Points on a hilly landscape, in no order, each with its height.
From any point a ball rolls to the lowest of the 2 points nearest to it. It stops when none of these is lower. Distance is the straight distance between rows; heights are no part of it.
K53: [ 87 143 130  96 101 119 181 120 108  96  63 120 164 157 158 146 116 136
 114  96 129  95 117 134 167 151 143 102 147 126  80]  (h 644)
K964: [ 92 144 145 110 102 125 169  76 131  97  43  71 151 126 146 124 147 153
 126 157 120  54 122  93  77 204 137 127 103 159  75]  (h 335)
K800: [ 82 157 128  96 102 121 165 106 116  98  48  98 167 160 165 143 139 159
 106  99 118  87 112 106 155 176 150  99 126 134  55]  (h 627)
K523: [125 157 135 141 118 142  95 133 123 105 107  76 139 144 105 102 129 133
 159 110 181 112 119  74 104 194 111 138 109 165 147]  (h 271)
K866: [121 151 134 162 122 146 118 132 124  78  85  78 137 144  91 114 135 137
 153 111 170  86 142  99  98 212 117 133 117 162 152]  (h 207)
K671: [167  90 134  68 117 102 127 148 126 109 140 147 129  84 129 159  70 100
 195 138 168 101 118 114  71  90 172 124 136 190 161]  (h 367)
K31: [116 145 129 144 116 159 152 128 119  58  80  86 121 131 101 138 123 129
 156 114 161  87 145 105  82 213 132 127 129 175 165]  (h 135)
K636: [160  98 127  66 135  99 129 146 130 116 107 115 134  97 122 139  59  98
 191 144 171 109  89  99  77 101 166 125 132 205 137]  (h 410)
K559: [123 127 126 163 143 144 123 111 147 165 153 120 106 140 106 117 144 125
 116 175 101 157 120 156 117 106  96 117 118  89 140]  (h 226)
K496: [105 114 149 111 106  98 180  81 143 108  75 134 129 123 180 177 108 125
 148 178 110 111  93 171 103 110 174  83 149 149  85]  (h 498)
K197: [161 125 113 135 172 171  82 161  88 144 167 151  74 120 109  96 153 138
  48  96  91 189 121 127 211 129  80 159 110 138 118]  (h 505)
K554: [170 130 118 129 147 144  87 166  92 136 207 182 112 123 131 119 152 119
  73  60 117 160 155 139 177 113 103 162 135 103 142]  (h 703)
K69: [139 120 142 168 149 139 125 135 146 117 184 143 120 148 109 132 146 126
 136 138 134 123 154 157  78 109 117  98 135  85 176]  (h 283)
K631: [158 159 106 191 156 142  69 150 114 126 122 115 132 164  92  88 203 155
 104  96 138 153 121 138 180 148  87 124 110 153 112]  (h 436)
K447: [164 127 120 129  95 120  65 145  92 122 175 159 128 150 137 140 156 157
 131  73 157 161 147 110 176 146 136 126 170 155 168]  (h 247)
K966: [156 119 108 144 153 150 105 170  97 133 174 181  80 130 114  99 164 119
  30  50  68 202 157 148 212 117 129 159 152 125 142]  (h 569)
K400: [ 93 111 154 113 128 133 220  99 119  61  80 129 100  94 144 140 126 111
 175 142 146  87 137 148  49 140 163 122 147 157 147]  (h 764)
K783: [137  99 114 105 117 169 115 128 141 190 159 124 103  68 113 148  78 127
  80 149  60 190 118 130 200  65 122 147 130 121 102]  (h 817)
K946: [142 137 101 182 165 150 107 161 130 144 146 148 108 156  86  99 185 141
  66 101  88 173 143 171 188 132  96 110 128 120 129]  (h 524)
K599: [145 123 144 155 179 131 120 141 138 125 160 125 105 123 103  86 151 103
 173 150 156  93 156 128  44 109 109 149  91  90 160]  (h 735)
K984: [ 95 139 136 172 128 120 169 113 139 116 110 118 143 173 115 118 144 129
 119 130 113 105 156 176 123 141 124 109 130  75 129]  (h 616)
K687: [177  93 136  90 117 120 109 119 143 154 201 152 123 101 129 177 101 122
 171 169 137 140 141 134 100  72 167 126 145 135 176]  (h 428)
K340: [125 119 131  76 127 120 155 125 124 102  89 110 117  94 123 121  81 103
 204 137 172 109 105  86  55 129 157 135 113 193 143]  (h 456)
K790: [178 117 133  79 117 133  85 132 131 162 209 137 115 112 119 159 117 123
 170 153 147 150 136 118 106 107 140 130 134 139 166]  (h 372)
K914: [114 118 143 207 160 124 159  95 169 129 152 130 114 166 100 121 159 130
 107 171 106 134 141 179  89 108 126  87 143  77 147]  (h 447)
K515: [123 112 121 112 124 161 120 113 153 195 151 117 104  73 122 139  85 118
 102 176  72 176  97 121 163  67 111 151 112 109  98]  (h 799)
K798: [129 118 123  99 135 147 118 118 143 186 143 116 109  95 131 124  92 108
 139 173 116 162 100 107 145  70 100 167 100  94 108]  (h 775)
K654: [118 102 133  81 124 105 162 152 112 115  82 134 168 117 159 161  69 111
 126 109 152  92  98 137 158  90 147 111 159 144  99]  (h 236)
K792: [ 86 137 148 124 109 128 200 126 112  71  88 132 150 156 141 132 125 116
 123  94 135  80 160 164 127 157 135 116 141  96 128]  (h 677)
K486: [152 120 137 140 132 138 115 138 130 121 216 167 116 132 125 146 135 121
 129 127 134 123 164 150  83 103 128 112 142  85 183]  (h 173)
K936: [124 129 138 100 121 132 145 149 109  88 146 163 126  98 143 129 103  87
 176 103 172  77 147 105  69 125 131 144 113 118 167]  (h 265)
K935: [167 106 123  77 125 130 106 153 127 153 181 164 142  79 144 157  74 103
 127 113 138 123 136 124 164  57 135 165 139  95 134]  (h 411)
K114: [ 97 165 114 159 117 112 132 126 116 128  71 107 156 186 137 110 160 149
  87  87 101 130 147 128 184 171 125 120 129 103  91]  (h 421)
K507: [111 123 151 180 144 125 145 103 152 116 145 123 114 153 116 130 147 125
 150 172 129 125 141 154  68 118 127 101 130  99 164]  (h 397)
K431: [129  97 135  78 135 105 160 148 117 120  85 132 151  96 154 145  68  96
 164 136 168  86  92 124 115  75 150 134 134 148 120]  (h 292)
K309: [178  82 118  84  91  99  99 143 124 142 156 150 158 110 122 180  89 140
 162 131 156 114 126 134 154 105 178 104 170 171 165]  (h 587)
K730: [124 116 121  82 117 114 161 129 130 101  58  83 144  95 140 154  87 127
 162 140 147  89  60 104  80 147 160  95 147 220  85]  (h 619)
K871: [102 119 126 180 169 123 161  92 168 171 120 117 111 130 106  81 146 125
  75 180  69 126 135 168 114 107  97 148 104  60  96]  (h 458)
K380: [ 97 129 146 131 140 110 165  97 131 104  72  92  98 115 114  84 125 125
 188 174 154  95 143 104  28 165 145 157  82 167 138]  (h 572)
K493: [148 148 119 202 163 143 105 140 167 107 123 109 152 155  64  94 189 146
 143 122 146  92 145 164 127 152  91 105 115 129 128]  (h 488)
K482: [174 101 128  65 118 113 109 155 119 123 169 159 139  85 141 160  76 100
 186 122 168  90 128 107  92  91 158 136 135 158 157]  (h 320)
K77: [153  90 104  99 110 134 114 141 129 172 175 166 125  94 123 159  85 125
  87 101  93 163 156 140 217  75 157 139 163 112 142]  (h 794)
K178: [ 99 151 120 101 109 112 133 109 144 119  69  67 163 124 135 122 112 149
 162 147 146 106  76  53  84 188 142 116 105 193  97]  (h 705)
K778: [163 111 116 115 142 179  88 145 108 168 206 145  78 110  94 140 143 153
  60 142  72 198 137 140 195 114 110 129 129 138 142]  (h 423)
K508: [109 162 111 147  97 125  75 131 107 139  99 105 153 170 145 129 158 167
 120 105 133 167 107  81 174 164 121 105 145 160 118]  (h 620)
K672: [151 146 124 199 154 141  94 158 145  91 150 126 137 160  86 110 183 140
 141  85 151 111 162 161 127 156 100 102 136 125 156]  (h 424)
K741: [137 126 111  94  93 110  73 144 122 145 126 112 161 135 130 151 100 152
 159 128 164 149  80  84 150 138 147 102 154 196 128]  (h 629)
K33: [156 128 133 171 200 141 115 146 161 122 162 129 118 124  81  79 174 118
 161 147 153  83 148 138  62 112  96 139  96  90 149]  (h 684)
K969: [102 152 126 119  93 125 143  93 149 106  64  67 143 129 128 133 123 148
 168 164 126 110  94  78  64 207 142 106 101 193 107]  (h 723)
K432: [143  95 113 117 122 150 129 145 125 158 202 174 107  95 111 149 110 122
  60  87  71 180 176 146 202  88 152 140 164 101 148]  (h 774)
K375: [110 130 135  97 127 124 175 106 130  91  68  98 101  98 119 108  95 120
 200 156 156 110 116  90  40 164 154 138 106 193 141]  (h 501)
K326: [ 91 122 141 152 132 111 158  77 156 159 113 126 113 126 151 126 124 120
 128 195  93 141 116 149 106  96 132 138 116  80 110]  (h 232)
K616: [141 157 110 188 149 121  99 158 102 114 105 139 130 179 122  75 186 137
  75  47 114 163 146 141 204 130 115 151 134 126 122]  (h 333)
K500: [154 153 126 178 149 142  64 150 111 116 129 102 140 163 103  91 179 146
 128  82 175 126 129 115 153 169  90 141 114 149 127]  (h 383)
K281: [123 152 129 118 104 128 106 119 134 123 112  85 128 142 105 117 114 126
 185 144 164 133 105  79  78 177 126 116 111 182 147]  (h 316)
K22: [ 96 120 147 113 112 140 203 123 108  53  94 140 126 106 134 149 121 107
 158 114 150  77 145 143  72 151 140 116 148 139 162]  (h 733)
K168: [164 105 119 127 137 164  95 130 119 164 218 151  94 122  98 151 153 154
  81 146  87 187 145 158 161 111 120 111 149 117 166]  (h 364)
K237: [153 131 118  95 130 139  72 149 102 162 164 141 129 123 146 117 120 134
 111  89 159 168 108  87 196 107 105 164 139 126 121]  (h 622)
K117: [ 93 123 159 129 113  94 180  72 147  98  85 130 107 113 172 167 128 126
 171 196 121 124  97 159  68 120 181  96 139 157 111]  (h 445)
K970: [105 147 115 130 107 112 131 100 143 182  88  95 159 133 155 117 139 151
 105 162  87 135  95  92 142 151  96 133  91  93  68]  (h 625)
K397: [110 120 120 103  99 101 147 113 142 145  70 123 161 133 175 166  90 141
 121 141  97 119  90 132 154 117 156  85 138 136  64]  (h 555)
K892: [108 137 126  95 126 138 201  92 128  79  47  83 101  84 117 110 107 127
 174 154 147  97 111  83  36 185 158 143 113 203 123]  (h 542)
K732: [149  82 109 109 106 118 121 129 145 177 145 146 143 100 129 170  71 135
  99 141  90 151 132 154 201  64 167 117 167 130 130]  (h 785)
K327: [122 128 106 134 118 147 108 132 122 178 145 140 110 127 118 138 128 135
  83 125  89 194 126 132 197 113 112 121 137 111 120]  (h 722)
K875: [174 107 105 111 110 126  82 142  91 156 191 188 116 118 128 140 151 150
  89  73 108 177 159 124 216 109 155 147 167 130 159]  (h 126)
K249: [121 145 131 181 151 117 134 135 141 110  91 112 163 162  91  75 163 128
 112  97 143  72 165 159 153 151  95 146 113  91 113]  (h 361)
K315: [ 89 156 137 124 107 116 143  91 124 109  47  59 173 142 130 108 147 157
 111 139 131  55 127  79 105 204 122 144  98 148  75]  (h 287)
K20: [ 89 135 148 121  97 128 191  75 134  82  63 103 129 140 154 162 143 139
 144 153 112  87 120 153  89 176 153  92 137 147  91]  (h 453)
K278: [203 127 117 144 167 149  71 173  88 118 227 192 100 127 127 115 179 136
  63  68 104 154 157 152 171 128 103 158 138 123 147]  (h 676)
K683: [110 151 132 165 130 125 127 129 120 106  88  96 158 160 106  97 148 128
 129 109 155  85 148 132 134 168  96 139 111 108 125]  (h 294)
K818: [193 130 131  89 118 136  61 143 106 157 219 144 118 120 120 154 145 141
 151 118 154 153 139 109 143 138 123 137 143 138 164]  (h 306)
K874: [105 167 119 163 105 133  93 129 112 111  84  75 160 170 129 127 160 172
 132 103 151 130 119  82 144 196 120 113 126 170 114]  (h 645)
K24: [133 147 111 157 128 118 110 160 100 123 138 160 128 170 133 104 159 124
  76  45 105 172 162 146 201 122 131 141 159 108 145]  (h 272)
K219: [160 140 106 186 201 145 133 172 165 106 161 169 145 141  74  77 186 133
  83  71 117 126 151 186 169 119  96 127 118 103 117]  (h 600)
K756: [175 118 119  86 132 155  99 155 110 160 216 170 122  74 143 139  99 111
 102  99 127 141 148 119 176  79 118 177 136  88 139]  (h 452)
K474: [104 133 127  84 119 152 197 103 120  78  41  79 127  87 130 130 114 130
 151 127 148  74 100  92  74 186 154 129 138 192  98]  (h 576)
K287: [ 96 110 155 120 142  88 172  86 155 138  87 136 105  93 176 141 106 114
 166 208 126 133 102 146  92  61 175 151 109 122 100]  (h 255)
K44: [101 111 149 114 113 125 195 127 116  69 127 163 134 114 144 154 108 103
 153 118 143  88 147 155  79 114 146 113 148 116 165]  (h 760)
K52: [102 160 119 171 110 110 139 106 138 128  69 102 160 187 130 119 168 159
  90 120  84 104 149 146 152 179 127 102 117  98  76]  (h 460)
K344: [135 133 129  72 136 121 105 144 126 141 128 113 143 108 134 115  83 101
 181 128 185 116  99  66 110 107 124 155 109 143 128]  (h 863)
K731: [168  93 120  82 101  97  83 156 116 137 136 135 162 119 123 167  82 151
 151 118 167 116 101 110 164 121 169 109 171 190 145]  (h 607)
K66: [131 102 148 107 149 113 138 111 154 148 147 143  97  98 150 144  96 104
 183 195 140 152 125 127  82  41 163 162 114 123 143]  (h 898)
K876: [102 136 119 105 100 101 154  92 147 150  61 119 159 140 186 156 109 147
 101 139  76 112  96 119 155 134 144  93 116 109  47]  (h 577)
K65: [109 127 108 132  99 127 133 118 139 178 117 140 127 139 139 153 105 135
  92 132  72 177 127 144 188 108 137 102 145 105 106]  (h 747)
K890: [119 111 123 115 156 178 132 142 120 164 179 140  87  85 107 111 100  99
  61 112  80 172 140 136 184  85  90 167 116  78 116]  (h 656)
K116: [147 141 127 158 129 129 107 163 113 104 177 157 134 147 122 116 151 114
 109  67 146 118 162 148 133 130 103 137 132  86 158]  (h 537)
K156: [ 91 138 138 145 113 122 170 122 121 103 107 131 147 173 133 139 125 120
 120 109 125 113 153 163 139 145 126 104 141  94 138]  (h 649)
K668: [ 98 108 148 116 131 120 194 107 129  80  98 140  92  93 143 140 108 112
 194 159 154 111 128 139  38 121 175 119 134 171 160]  (h 797)
K856: [174 147 137 124 176 150  73 153 119 144 180 106 108 127 100  85 163 106
 149 125 166 121 123 115 100 139  75 161  88 108 137]  (h 851)
K859: [155 122 125 169 206 147 126 140 165 137 161 134 118 123  78  68 174 122
 124 154 128  99 138 160  97  99  77 141  96  79 129]  (h 623)
K265: [150 122 131  85 144 145 101 128 134 174 169 115 101 109 123 124 107 104
 176 171 140 156 110 102 102  77 113 169  94 109 135]  (h 743)
K838: [129  99 143 109 148 137 142 115 149 158 164 154 106  90 149 140  89 100
 140 169 121 146 134 136 109  31 146 163 121  79 146]  (h 927)
K789: [107 141 147 151  98  86 150  63 161 148  76  98 136 137 163 123 162 147
 131 196  87 103 113 131  87 160 128 123  91 105  83]  (h 612)
K552: [129 123 122 191 161 142 136 126 163 147 157 128 118 155  85 118 161 134
  95 153  96 147 136 181 120 113 100  92 130  86 138]  (h 341)
K643: [130 138 122 176 147 129 140 154 134 110 154 149 139 159 105 110 149 115
  97  84 129 119 167 170 133 124 104 122 130  71 152]  (h 489)
K225: [148  99 129  96 107  95 117 110 153 146 129 123 127 116 132 166  83 121
 189 195 138 150  93 130  89  84 169 116 133 180 140]  (h 252)
K255: [153 130 119 182 186 146 134 165 156 117 183 158 129 141  82  94 162 124
  82  95 115 123 152 177 131 106  89 120 123  70 137]  (h 550)
K216: [122 150 125 180 104 135 112 154 108  65 105 119 139 168 112 139 154 144
 139  72 151 112 165 135 139 189 122 107 148 146 167]  (h 299)
K979: [123 114 132 174 187 132 157 120 161 149 146 133 112 124  91  72 149 115
  96 157 104 110 144 166 109  86  90 152 106  53 122]  (h 547)
K72: [128 104 143  83 135 118 151 142 121 122 113 152 136  95 153 136  75  83
 173 140 164  95 114 118 106  71 141 149 123 119 137]  (h 343)
K291: [ 94 134 154 175 123  92 147  66 163 127 100 106 103 136 147 122 158 140
 167 217 113 129 114 141  43 140 153 121 101 135 124]  (h 605)
K883: [116 144 123 108 105 164 165 134 109  53  78  98 133 109 117 147 108 131
 146  95 167  94 121  94 102 210 140 118 156 190 152]  (h 57)
K953: [ 96 125 153 192 148 101 142  83 168 129 121 108  97 148 121 108 164 136
 159 212 122 128 129 153  45 124 138 118 109 117 136]  (h 523)
K716: [151 149  94 199 171 143  96 157 135 135 112 135 129 163  83  86 203 154
  78 100  95 165 130 165 194 139  93 110 117 139 108]  (h 483)
K934: [116 140 128 123 113 123 104 146  94 110 115 132 160 149 157 120 122 138
 122  61 176 131 123  85 180 138 119 140 151 142 130]  (h 631)
K144: [107 131 135  97 102 123 149 120 123 118  84 114 149 129 151 152  97 122
 165 142 152 108  99 114 123 132 137 105 138 154 114]  (h 540)
K134: [171 117 113 173 187 161 121 177 135 122 212 182 100 141  76 116 170 135
  38  91  74 164 160 176 164 109 113 105 148 109 150]  (h 599)
K5: [121 105 124  96 107 104 159 146 112 126  86 148 167 134 158 166  76 121
 120 105 132 112 119 150 183  98 152  95 173 135 107]  (h 200)
K973: [ 95 139 145 137 114 133 190 138 106  51  92 126 146 141 127 135 129 111
 132  88 151  63 164 143 107 173 126 124 136 115 156]  (h 700)
K538: [165 132 127  94  95 124  69 144 107 125 177 141 136 128 127 150 122 139
 162  92 174 138 133 100 136 154 138 122 155 161 169]  (h 238)
K129: [103 153 133 183 110 108 142  88 154 123  73  87 153 173 122 119 172 159
 110 148  87  84 147 157 112 187 117  98 109 110  84]  (h 503)
K469: [133 149 125 191 123 128 106 158 119  84 138 135 140 178 108 130 172 144
 119  75 134 129 170 162 153 160 122  97 156 123 169]  (h 359)
K770: [112 141 127 199 139 118 150 100 164 130  97 105 146 169  99 106 170 151
 112 162 101  99 147 176 107 154 111 102 121  96 113]  (h 560)
K860: [135 122 125  97 102 107 107 110 153 152 123 105 137 124 126 153  91 120
 191 182 138 152  82 102  91 110 148 113 122 180 125]  (h 195)
K457: [165 151 139 109 143 141  74 149 110 138 182 119 114 124 114 111 137 105
 166 117 175 127 131 107  93 146  95 151 106 123 156]  (h 824)
K480: [102 117 111 130 149 168 136 142 127 168 150 135  90  99  98 106 108 104
  44 106  57 185 133 136 201 114  99 154 113  97  94]  (h 626)
K184: [110 116 151 117 154 118 158 114 127 129 117 132 105 112 139  92 116  97
 182 161 163 101 144 115  68  98 128 170  89  94 146]  (h 444)
K130: [131 141 118 129 114 129  97 109 146 183 142  97 118 126 119 126 147 133
 146 196 111 175  80 109  98 122  94 136  85 126 120]  (h 390)
K259: [114 156  98 154 121 130  96 135 116 179 105 105 138 142 132 106 163 155
  74 126  91 175  98  96 184 151  88 129 105 115  82]  (h 674)
K86: [114 107 115 120 102 123 134 110 151 181 117 139 135 119 151 169  76 130
  97 151  82 163 115 152 186  84 148 107 155 116  98]  (h 765)
K336: [108 138 131 109 108 128 125 126 125 149 105 113 152 138 145 130 106 125
 144 136 147 134 103 106 147 126 117 123 125 125 115]  (h 568)
K836: [112 122 143  98 130 127 157 132 118 113 113 141 129 105 146 119 100  92
 179 133 172  93 133 111  85 105 129 153 105 109 147]  (h 351)
K32: [157 125 112 126 149 149 114 169 109 134 223 193 112 106 126 127 125 103
  56  69  96 151 170 146 157  98 114 168 135  64 142]  (h 729)
K485: [160 117 125 129 134 149 103 139 122 152 211 155 115 132 116 149 139 134
 105 126 114 158 153 150 139 103 118 117 145  91 172]  (h 289)
K406: [164 139 124 104 142 153  65 147 102 162 177 121 114 130 124 114 139 130
 114 116 153 167 108 102 168 127  84 162 113 127 127]  (h 647)
K273: [ 97 153 106 115 101 110 101 136 117 145  79 112 169 158 166 145 129 168
 109 104 116 155  95  82 189 140 143  96 151 153  85]  (h 597)
K663: [131 128 124  94  91 140 137 149 112  74 107 121 140 114 127 155  91 125
 169  98 175 102 118  99 114 179 146 105 164 195 165]  (h 125)
K527: [114 144 130 176 154 116 165 155 142  99 125 139 158 164  98  83 142 109
  93  73 128  96 173 176 140 135 109 145 124  68 132]  (h 434)
K891: [113 127 113 100  97  97 122 140 125 134  66 114 178 147 172 169 104 165
 125 123 118 120  81 106 166 135 162  76 158 171  75]  (h 578)
K814: [ 83 153 127  92 118 124 133 115 124 119  75  79 166 122 136 108 104 142
 147 128 171  95  91  58 114 173 129 134 111 162 100]  (h 686)
K451: [ 98 151 123 135 107 119 129 109 131 161  87  99 157 146 145 123 133 140
 126 148 122 125 105 105 139 151 108 122 108 108  89]  (h 598)
K445: [107 138 145 171 109  93 152  66 163 121  63  92 151 157 139 111 176 159
 107 180  83  65 152 154  80 177 121 122  97 108  78]  (h 553)
K629: [138 136 127 101  99 123 102 118 137 145 141 105 124 137 117 141 106 124
 191 158 156 146 105  99  89 139 132 113 123 171 152]  (h 256)
K744: [ 96 118 120 172 154 138 169 113 163 169 130 126 110 138  99  94 128 114
  55 138  60 155 142 175 149 118 103 138 118  62  98]  (h 536)
K677: [126 145 104 144 132 152  92 140 108 176 131 119 113 137 117 110 155 142
  71 120  94 191 111 117 195 129  87 136 116 117 106]  (h 697)
K522: [132 110 117 130 140 152 141 154 126 148 200 177 111 110 115 134 107 105
  50  80  83 172 177 154 169  88 131 151 145  68 146]  (h 753)
K761: [132 128 121  96 114 129  98 139 123 166 137 129 145 122 139 137 104 128
 127 120 147 153 107 107 174 101 118 132 138 123 123]  (h 595)
K993: [110 104 154 118 146  99 149 107 150 124 137 146  85 102 150 135 107 109
 199 192 155 154 129 127  50  67 185 147 116 148 154]  (h 865)
K240: [140  97 144 105 113 118 143 114 138 120 169 166 127 115 142 171 102 115
 165 157 145 124 143 147  88  83 163 111 157 127 184]  (h 487)
K12: [171 133 133  92 155 158  88 136 128 171 195 115  98 112 107 123 141 114
 154 174 133 164 115 115 101 101  95 157  95 114 142]  (h 713)
K917: [130 141 129 146  92 141 102 151 102  72 129 129 132 152 122 147 139 143
 151  76 166 116 153 113 131 188 127 109 155 160 178]  (h 248)
K257: [150 124 131 121 112 132 113 148 110 113 203 172 136 121 136 155 127 112
 143 106 149 113 166 135  99 115 132 118 144 100 184]  (h 63)
K180: [ 92 131 148 126 104 123 172  97 127 102  86 113 133 141 144 146 124 125
 164 156 137 102 120 143  94 150 142 101 133 133 126]  (h 500)
K837: [159 124 103 143 162 151  85 161  86 135 157 165  82 138 123  85 170 125
  41  64  84 198 136 129 224 118 104 171 134 144 130]  (h 541)
K379: [ 95 135 149 106 101 121 194  58 140  76  39  86 116 108 156 142 158 145
 145 164 111  65 114 125  58 190 158 116 115 169  73]  (h 395)
K610: [ 94 135 150 155 112 102 158  69 149 106  73  92 107 134 140 127 150 136
 172 200 120 110 115 135  35 177 152 115 107 160 123]  (h 666)
K378: [ 96 158 136 152 118 119 130 111 121 113  64  75 168 158 114  94 150 147
 119 123 145  73 141 106 129 191 106 147 104 126  93]  (h 223)
K151: [ 98 126 135 180 142 102 160  71 168 159 111 116 115 135 133  95 154 131
  96 201  77 118 130 159  99 121 116 142 106  67  93]  (h 366)
K177: [181  95 125  71 119 111 103 157 124 136 172 168 150  83 144 165  72 104
 153 120 159  97 129 116 140  67 158 149 142 129 148]  (h 370)
K347: [ 91 141 126  89 121 132 135 140 110  99  77  92 174 123 150 124  98 141
 140  94 183  90  84  67 139 165 139 122 146 182  98]  (h 668)
K703: [134 127 121 121 168 172 115 139 119 169 170 127  91 106 102  98 124 113
  83 143 101 157 114 137 163 105  67 166  91  83 114]  (h 691)
K682: [107 152  97 152 111 119 116 113 135 190  89 101 145 134 145 116 157 156
  76 140  65 163 101  94 169 155  90 118  93 100  68]  (h 652)
K489: [112 142 123 145 107 119 133 152 102 118 124 158 141 165 137 130 136 131
  99  69 121 157 158 150 185 132 135 121 161 103 149]  (h 213)
K7: [171 124 112 124 108 122  67 142  78 139 176 172 118 144 144 125 167 153
 104  61 136 169 149 114 199 124 134 146 167 145 159]  (h 193)
K889: [126  90 143 109 134 123 165 116 146 137 151 162 129  92 159 159  75  99
 132 157 120 129 139 155 126  35 163 141 144  91 146]  (h 946)
K166: [105 130 145 136 106  78 157  60 168 154  80 116 128 115 193 142 140 137
 131 206  76 127  93 129  93 136 144 123  92 110  72]  (h 657)
K477: [112 128 126  91 114 118 132 156 100  95  99 124 169 123 155 137 100 132
 139  72 184 106 107  86 166 143 137 125 158 167 123]  (h 651)
K386: [ 91 123 157 122 130  77 176  79 151 109  77 131 101  96 172 144 121 121
 177 211 125 129  90 149  67  97 188 131 119 160  93]  (h 369)
K461: [121  97 153 104 133 107 163 115 140 100 129 146  94  93 142 147  94 105
 209 170 158 132 130 129  44  92 183 129 126 169 166]  (h 832)
K937: [ 91 142 132 101  94 108 170  79 139 120  50 105 157 144 180 145 137 156
 106 139  99  88 109 116 128 167 141  95 106 124  45]  (h 603)
K853: [152  99 123  99  91 109 112 129 124 145 161 163 148 124 129 179  98 144
 148 133 136 138 139 145 160 104 163  96 168 141 170]  (h 561)
K357: [120 107 132 106 107  95 159 109 139 134  69 126 148 124 178 179  85 129
 129 165 103 105  80 157 130 103 165  85 148 156  69]  (h 532)
K125: [143 129 138 101 114 130 118 155 108 103 184 178 135 100 150 144 108  98
 162 101 164  87 156 117  84 114 131 147 127 102 174]  (h 174)
K411: [155 141 138  80 136 134  87 143 117 143 165 117 124 118 130 114 108 102
 182 119 187 127 117  76 101 130 108 159 109 137 148]  (h 846)
K81: [ 94 114 149 138 141 113 162  82 164 155 118 139 101 102 164 138  98 111
 139 201 101 152 110 149 107  63 152 147 122  92 110]  (h 107)
K724: [159 147 127 151 131 131  78 166  94 101 180 156 138 138 141 110 156 117
 118  50 170 114 154 120 142 142  97 161 125 112 144]  (h 579)
K954: [168 134 129  94 163 173  88 145 116 168 191 115  90 106 108 112 136 124
 116 156 123 161 106 113 146 109  75 167  96 107 127]  (h 681)
K45: [199 116 116 149 195 161  98 185 112 115 242 198  88 121  97 122 169 143
  36  90  70 157 166 164 169 123 120 133 141 122 148]  (h 639)
K940: [104 123 125  71 122 131 177 118 126  89  41  79 153  96 148 146 110 136
 139 124 146  73  69  97  97 160 159  95 147 200  59]  (h 601)
K771: [124 134 130 139 123 134 112 110 144 171 146 113 114 141 118 136 134 127
 148 185 119 158 107 136 107 112 104 122 108 114 138]  (h 321)
K346: [145 155 132 150 124 143  67 149 111 119 140  95 135 151 114 105 148 136
 147  92 183 134 122  93 130 178 101 134 122 158 146]  (h 331)
K127: [129  98 136 108  97 119 148 122 135 127 146 165 144 127 143 174  93 125
 146 139 131 127 138 162 134  92 160  96 170 129 161]  (h 531)
K10: [112 131 119 108  97 108 139 142 111 127 102 153 153 156 151 159 109 135
 112  84 120 143 142 142 203 121 155  98 171 126 128]  (h 146)
K797: [153 111 115 119 162 184  85 156  96 155 186 143  61 105  94 119 135 142
  43 132  58 194 127 131 209 130  95 144 108 148 122]  (h 465)
K155: [114 165 113 182 133 117 118 142 115 115  81 113 147 191 119  90 175 146
  87  68 117 138 148 137 187 155 120 132 129 114 105]  (h 385)
K429: [151 142 142 133 150 136  97 148 129 114 158 117 102 122 105 100 134  99
 189 125 168 104 151 106  50 145 110 146  94 125 172]  (h 789)
K172: [ 92 119 110 154 146 151 154 142 140 171 132 133  99 129 100 101 122 104
  43 104  46 182 141 155 185 128 108 141 121  81  90]  (h 592)
K298: [139 145 127 133 122 128  89 151  93 105 145 145 144 145 155 107 137 132
 115  45 176 138 137  96 174 138 107 161 143 131 139]  (h 611)
K60: [ 93 113 153 135 148 101 161  99 132 128  93 117  99 117 134  87 133 115
 184 179 156 106 147 116  46 122 138 165  85 122 140]  (h 539)
K16: [145 129 126 104  89 130 102 147 108  92 144 137 138 124 124 153 107 131
 170  93 175 116 135  96 118 169 141 112 156 180 179]  (h 180)
K267: [161 126 110 168 167 156 105 167 127 138 185 164 104 150  88 116 173 141
  62 102  93 173 151 179 175 122 105 109 142 110 150]  (h 563)

For each start below, name the point where the ball stops.
K792 -> K10
K599 -> K81
K800 -> K81
K789 -> K10
K554 -> K883
K730 -> K482
K508 -> K81
K703 -> K81
K940 -> K482
K380 -> K482
K144 -> K378
K837 -> K257
K934 -> K378
K66 -> K22
K255 -> K378

Call two points neighbours if one is among the 2 nearest of the other. Go from one point of each pair to the other, from neighbour to neighbour, staying as low as possible. Name the highest point that can't be avoided.
K10, K559 -> K914
K378, K860 -> K493
K10, K81 -> K166
K860, K81 -> K874
K559, K482 -> K380
K860, K875 -> K281
K875, K883 -> K447
K257, K10 -> K836

Two balls start at each pair of points below. Name the first point that both come to, or write never.
K347, K53 -> never
K838, K790 -> never
K500, K469 -> K883
